Each row is a point on a tangle of strands that fork, close into loops and nearly touch. The rows are in no order.
Points whose rows are less than 103 apart are linked; no others are. Some points are linked to none.
Bek: [ -9  42 -13   3 -16  32 -15 -27  45  27  27 -12   0  23 -49  20  26 -15
 -44 -25  26 -42  44 -49   8  -8]
tofe: [ -7 -34   3 -35  14 -31 -30  12   1  -8 -26  20  13 -13  22 -21   9  -4
  25  -8 -16  20 -19 -15   0  10]
nopip: [ -8  45  13 -15  10  28  -9  16  24 -19   9  33   4   1   4  -5 -24  -3
 -32   1 -27   3 -19   6   6 -30]
feb: [  9  -5  22  -2  43 -17   9  52 -13 -26 -40 -26   6   5  -9  -1   2 -31
 -10 -20 -14  38  12  14 -15  23]
Tak: [-24  -2  16  32  26  -7   2 -20 -15   9   0  -4  23 -38  51 -10  12  -5
   2  54  45 -33  29  -2 -21  22]
gol: [ 12 -73 -18 -39 -38  -6 -11   8  24  21 -10 -13 -21  10  -8  12  15  29
   8  -9 -16  31 -24 -15  18  36]
lav: [-14 -10   1  32   4  28   3 -42 -17  13  23  -2  24 -14  42 -15   5  18
 -39  49  25 -21  24  -1   5  13]
ruv: [-19 -21   9  23  37 -15 -11  10  -6  18 -28 -15   4 -28  40 -10  43 -14
  23  59  25  -8  51   2 -22  35]
Gigu: [  8  -7  24 -32  -1  10 -17  43  25   3 -32  -6  25 -12  36   6 -15 -14
 -30  10  -8   6  22 -24   9  32]
romul: [ 31   1  27  12 -47 -27 -24   6  -6   3  -7   1   1 -45  12  -6 -21  27
 -11 -12   2 -45 -15  21  -5 -32]
suko: [  2  19  -1  23  -9  -2  11 -40  27  18  10  -8  -9  13 -32  42  27 -29
 -16 -20  62 -36  42 -51  13   7]
bis: [-19  20   1   3  -5  23  21   6   1  -7  20   0  51   8  -5   3  17 -43
 -53  13   1 -20  51  20  17 -15]
bita: [  9 -34  14  16  12 -11  11   9  18 -13  -8  15   9 -12 -13   9  23 -17
 -26  -8  23   6  22 -39 -15  36]
gevu: [ 38  10  13  50 -18   7  16  -2 -15 -12  34  10 -54 -28 -30  21 -16  33
  -2 -15   1 -24 -19 -18 -32 -21]
sisa: [-19 -31  -3  -1  16  47   3   3  -6 -17  13 -34 -24  -9   6  -2   3  31
  28  44 -32   4 -71   7 -39  20]
lod: [-13  15  -3 -12  -9  30  10   7  -5 -13  34  15  12 -14  22  -6 -27  26
  -2  14 -37  18 -42  25   0 -12]
novu: [ 22  43  10  36 -25  21  13  20 -13  -1  45   6  -7 -14 -27   8  -8  10
 -18   7  -4 -33  12 -20 -21 -31]
busor: [-15 -29 -47   6   1  30  11 -29  -8   3 -12 -28 -10  29  -6 -24 -15  11
  20 -15 -35  22  -4  11  13   4]
rede: [ 23   1  26  15  22   4 -19  12  -2   8 -35 -12 -46  -8  -4 -15  -5   0
  -8   7 -10  -1   5  19 -20 -11]
reved: [ 25 -19  20  19   0  -5 -22   6   8   0 -24 -14 -50 -29   4   4  -5  45
  -3  -1 -23   1 -37  36 -25  -3]
fevez: [ 12   6  19 -12 -10  19  20 -51  12  19  -5  -2  20  34  20  44 -18 -20
  16 -22  59   2  19 -33  19  40]
bikud: [ 25 -16   0  -4 -33 -24  23  44 -14   8  -4 -24 -15 -21  -6   2  -8   4
  47  13   2  13 -11  25 -22  25]
vaten: [ 20 -52 -18  -8 -11 -29 -22  31  21   2 -27 -22 -22   2 -10   5  19  53
 -24 -25 -30  57 -32   8   7  23]
fumuv: [ 30 -41   6 -44 -56  29  17  -2  20  31   0   0 -11  23 -20  26  -6   2
   2  -9  20  27   6 -28  21  35]
vep: [-30 -18   9 -27  12  44  -6   2   9 -32  16  -2   9 -21  22  -5  -9  20
  -7  26 -38   2 -78  17 -14   7]
pesel: [  2  11 -31 -28 -31  10   4   9  19  20   3  12  25  21  16  -9 -31  31
 -11 -21 -30  56  -2  31  46   3]
Femo: [  5 -15 -35  12  11 -33   2  42   9 -10 -23  -7  -4   9 -26 -19  11  27
  -4 -28 -37  70 -11  20   0   6]
Gub: [-29  -6 -15  22  16  44  19 -51   3  -6  48  34  30  22  -6   1  29  20
 -36   9  -1  18   9   0   5   0]
foso: [ 27 -16  10  25 -27   8   9  -8  -5  -6  23 -12 -56 -20  -5  39 -19  45
  -5  -5  -8 -33 -46  20 -27   2]
tamak: [  9  -3  11 -22   1  -4  34  34 -19 -22 -21 -27  21   8 -10   1 -35 -32
  19 -39 -20  32  -9  38   4  25]
Sir: [ -1  -5   2  37  11 -28   1 -14  32   4  -2  13 -14 -19 -18  14  32 -17
 -28   1  49 -28  38 -48  -8  11]
fes: [ -6  -2 -26  -2 -23   6  27   8 -20  13  14  -9  36  13  -5 -18   8 -16
 -26   0 -14  16  51  49  29  -7]
Mab: [ 21 -32  23 -26  33  20  -2  -4 -12   2 -40 -23 -55  21 -13  11  23 -53
   9  10  20  -3   7 -46 -14  35]
Selu: [ 35 -40  19  -7 -43  -6  17  20   3   4 -10  -4   6 -17 -19  22  -4  -8
  -4 -20  27  -5   7 -39  -3  38]
Binum: [ 23  -4  29 -17 -44 -16 -13 -22 -38  -6  40   8  43  -2  -4  12   0  10
  17   1  -7 -40 -39  17  33 -45]
nured: [ 16  21  19  35  32 -11   9  10 -13 -12 -17  -6   5 -19  45 -13 -43  26
  11   3 -10  24 -16  13 -28  27]
Gofu: [-26  -4 -33  32   8  30  24 -57 -39  17  52  -1  29  13  31  -9   3  31
  -9  28   6   4  25  -4  19   7]
vonis: [ 15  42  23 -26   1   1 -15  -3  19  32 -28 -16 -47  18  11  17 -46 -37
  26   7  38 -37  14 -49   4   1]
kene: [  2 -46 -19   9 -29   1  12  -8 -14  -8  24 -24 -23  -6   4  34   9  48
   6  15  -2 -42 -45  44 -31  31]
Lup: [ 12  50  12  20  -5  -6 -26 -46   4  13  23  22  -1  11  -6   8 -21  13
 -21 -33  13 -50  10 -29  18 -47]
gemas: [  6   9 -39  -4 -33   9   8 -41 -41  47  16  -1 -29  13  19 -21 -26  28
  47  23  12   3  10  -5  20 -11]
Busuz: [-46  19   4 -68  16  39  -9  -1  21  10  15  26  15  30   0  -5   4 -37
   7  36  -4  12   5   7  22 -20]
zeki: [ 27  14  29  -7 -25 -16  27   1 -28 -27  21  21  51  15 -40  19   4 -27
  32 -46  12  -2 -11  10   2 -22]
pumu: [ -3  43  21  12  21  -8 -18  18  10 -34 -21  17  23 -30  23 -13 -27 -14
 -32 -19  -7 -26  -7   5  -9 -15]
dafi: [-19  -2 -46 -17 -38  18  18  -7 -16  13   7 -21  23  24   9 -18 -34  18
  36 -11 -38  24  -4  26  27 -12]
bev: [  5  11  14  16  30  18  30  12 -19 -18   9 -10  -8  -3  11  -7 -20 -10
  29  27  -6  19 -17  -7 -37  27]
mapo: [ 18  58  20  55  12  -9   0  21  -6 -16  -6   9  23 -42  40  -3 -49  28
 -23 -14  -1 -14   5   3 -22  -1]
rativ: [-16  36  10  16  69 -51 -29  55  22 -14 -41   1   3 -11  33   7  41  -9
 -31   3  -7  27  24  18  -1 -12]
pigo: [  3   1   4  12  15 -10   5 -84 -27  -4   3  23  -1  19  -9   6  21 -28
   7 -27  42 -33   6  -4  14 -17]
mevum: [ 16 -22  14   1  28   9  -9  -6 -14   1 -27 -11 -61   1 -17 -16  31 -25
  18  29   7  -8   4  -9 -28   3]
tuti: [  1  12   4  21  16  17  -8 -80 -49   9  30  19 -22   4  17  -5   1   5
  -2  17  25 -47   1 -10   8 -31]
dom: [ -6 -13  10  14  45  14   7  15 -26 -26 -21 -38 -20   6   4 -23   9   7
  58  25 -23  21 -55 -14 -57  17]
nime: [-14  32  10  -9   0  22   3  31  32   1  -3  -9  28  -1  14  10 -10 -33
 -39  18   5 -13  38 -18   8  13]
Gopi: [ -6  24   9  13  37 -56  -7  39  22  10 -37 -17  12 -12  42  15  -7 -14
 -10   5  18  24  40   9  12  22]
vara: [ -8  -6 -43  14  -5 -12   5  17  19   3  15  24 -14   4 -26 -27  18  36
   3   9 -28  54  -9   8  -1 -13]
bimuv: [ -8 -35 -19 -17 -35  25  16 -18 -15  17  31   5  11  -1  -6 -19  22  11
  17  35  13   7 -10 -14   8  13]
deg: [ -8 -18  -6  -9 -13 -19 -28 -45 -24   3  10  28 -10 -16   5 -43   4  13
  14  -1  -5 -24 -27  26   9 -49]
zoli: [ 16   2  33 -16  25  11  -5  34  10   3 -46 -40 -34  27 -39  26 -12 -52
 -11 -26  20  -6  27 -48 -10  27]
gifa: [ -2 -31  -5 -10  -9  16  10 -12  16 -22   0  16  24   6 -23  -3  14  -1
 -31 -39 -22  27 -11  25  13   5]
luve: [  8 -16  29  -9  41 -30 -35  32  14  11 -50 -21  14  -9  68  18   1   1
 -19   5   6  22  21 -35  -1  47]
vuvu: [-20 -31 -35   0   3  41  -1   1 -14   4 -37 -60 -16  27   6 -24  -1   9
  37  25 -37  13 -17  -6  -4   0]
pemif: [ 12   7  20 -29  -8   8  12 -18   9  20  -5  12 -10  19   5  17 -11 -32
  29  14  46  -9   9 -48   3  24]
vur: [-32 -40 -22 -38   4  47   4  21  -5  -5  -7 -46 -23  22 -21  -7  20   0
  51  46 -31  14 -51 -24 -19   4]
rine: [-21 -10 -10 -19  19  11 -14 -47   9  27 -15  -9 -10  21  47 -15 -17  -1
   8  26  15   3   4  -6  22  19]
rutal: [ -8 -31  -7  -6  20 -24 -19 -72 -13  -7 -24  27 -20   6  -3 -32  15 -23
  12 -29  16 -24  -5   6  11 -18]
fulop: [  3  -7  12 -32 -22 -29  28  10 -15 -34   2   9  44   2 -18   8 -15 -18
  49 -57  -9  17 -38  33  -1   0]
fato: [-27  21 -32 -25  19  -1 -20   1  31  -5 -14  32  30  19  36 -23  -7  20
 -16 -14 -32  51  -9  23  42  -3]
Pepu: [-40  19  -7   6  46 -41 -15 -13  55  -9  -5  27  -8  -2  -4  10  34 -30
 -33  -8   2   9  24  19  27 -35]
kema: [ 18  49  13  -5 -19 -24 -45 -22  20  24  -1   6 -15 -11  -4 -14 -30   5
   1 -36  31 -64  -1 -54  -6 -25]
vamub: [ 24  12  11   1 -37  -8 -23 -34 -19   6  42  38  48  16 -11   5   8  27
 -14 -12 -12 -10  -4  16  49 -55]
Ponar: [  9 -16  33 -15 -37  -6   3  -3 -15 -28  23  10  42 -13 -26  10  21 -23
  -7 -19  -3 -40 -20   5   6 -31]
Rirop: [ 15  10  23 -21  -1  -1 -22  90  16  10 -38 -33 -21   9 -49  24  -7 -31
 -25 -27   1  18  34 -43  -5  17]
zegi: [ -7   5   3   4  -5  23 -19 -45 -46  11  45  22 -14 -25   9 -28   0  31
   5  35  -3 -36 -22  19   1 -61]
Vuti: [ 27   1   9  12 -18 -27  14 -22 -12 -14   5  35  17  14 -47  15   0  -7
   5 -67  24  12   8  11   9 -22]
Sul: [ 27   7  -4  15 -21   5  24  15 -35  39 -16 -25 -35 -10   7 -14 -11  -3
  52  39  19   4  33  21 -20  23]
fazup: [ -1 -11 -33 -12 -44 -36  35  42  -8  -7  28 -17   2   2 -11  28 -10  25
  49   4 -10   2 -38  36 -21  22]
Bazu: [  3  69  -7  16 -16  23 -11  -7  12  16  41   5   2  13 -31   8  -8   5
 -35 -14   1 -41  30 -34   3 -34]
vufuf: [ -5  43  27 -32   5 -14 -48   4  44  17 -22   7 -15  -8  24   5 -31 -18
   6   2  21 -47   4 -61  -1 -10]
Muk: [-32   9  18   2  54  -5 -24  17  29 -25   3  41 -12 -21  -8 -11  38 -23
 -21  44   3 -12   0 -22 -23 -24]
mulin: [  6  -2   6  17  19  -4  17  -2   3 -28  -6  21  -5   6 -45   1   0 -20
 -31 -45  -8  15   7  19  -3 -12]
did: [-15 -41  -7  13   0  29  16 -55  -6 -26  26  17  43   5 -10 -10  24  14
 -10 -28  -9  11 -28   5   0   9]
fera: [-28  37  -6  -5  50 -49 -25  41  34 -30 -16  51  17 -17  15  -9  30 -18
 -23  -5 -10  23   8  21  17 -25]
pag: [ -7   8  21   4  45   2 -13  63  11 -39 -39  -9  13 -16 -19   4  25 -49
 -53 -12 -22  -2  27   2 -14   3]
Gilip: [-11  53 -19  32  29 -52  13  26   6   4  -2  13  12  -8  25   0 -20  -1
  -9  -4   2  32  40  44  13  -7]
Supa: [ 16   4 -39  13 -41 -11  24 -13 -58  39  12 -18  -4   3   6 -23  -3   1
  48  26  19  -1  38  17  11  -2]
zego: [-24 -24 -59  -2 -33   2   4  30  22   1  29  -3 -27   5 -28   0  16  54
  26  25 -40  20 -41  24 -10 -14]
Nipo: [-24 -33 -55  -4 -42   5  21   7  -9  -4  23 -32 -16  13 -18  20   4  28
  39  13 -25 -23 -33  41 -10  -1]
lir: [-13  12 -26  -1   4 -42  17  17   4   5   3  21  23   8 -10 -15  14 -21
   2  -7   7  26  47  28  15  -4]

How many points has the smallest loop of links through each point below? Write none if it is on no loop.
zego: 17
lir: 8
tuti: 5
lod: 9

A tip is a point with one link. Name the tips that can be reached along the links from each point below, in the order of the rows.
nopip: fato
novu: fevez, gemas, Rirop
Gigu: Pepu
Ponar: ruv, vamub, pag

Name the points in between on the shortest way along the links from the first point to the second, in order.
vufuf / gemas: kema > Lup > Bazu > novu > gevu > foso > kene > Nipo > fazup > bikud > Sul > Supa
Bazu / vaten: Bek > suko > Sir > bita > Selu > fumuv > gol
fulop / Tak: zeki > Vuti > mulin > gifa > did > Gub > Gofu > lav
Bek / zoli: Bazu > novu > gevu > foso > reved > rede > mevum > Mab
fato / nured: pesel > dafi > busor > vuvu > vur > sisa > dom > bev
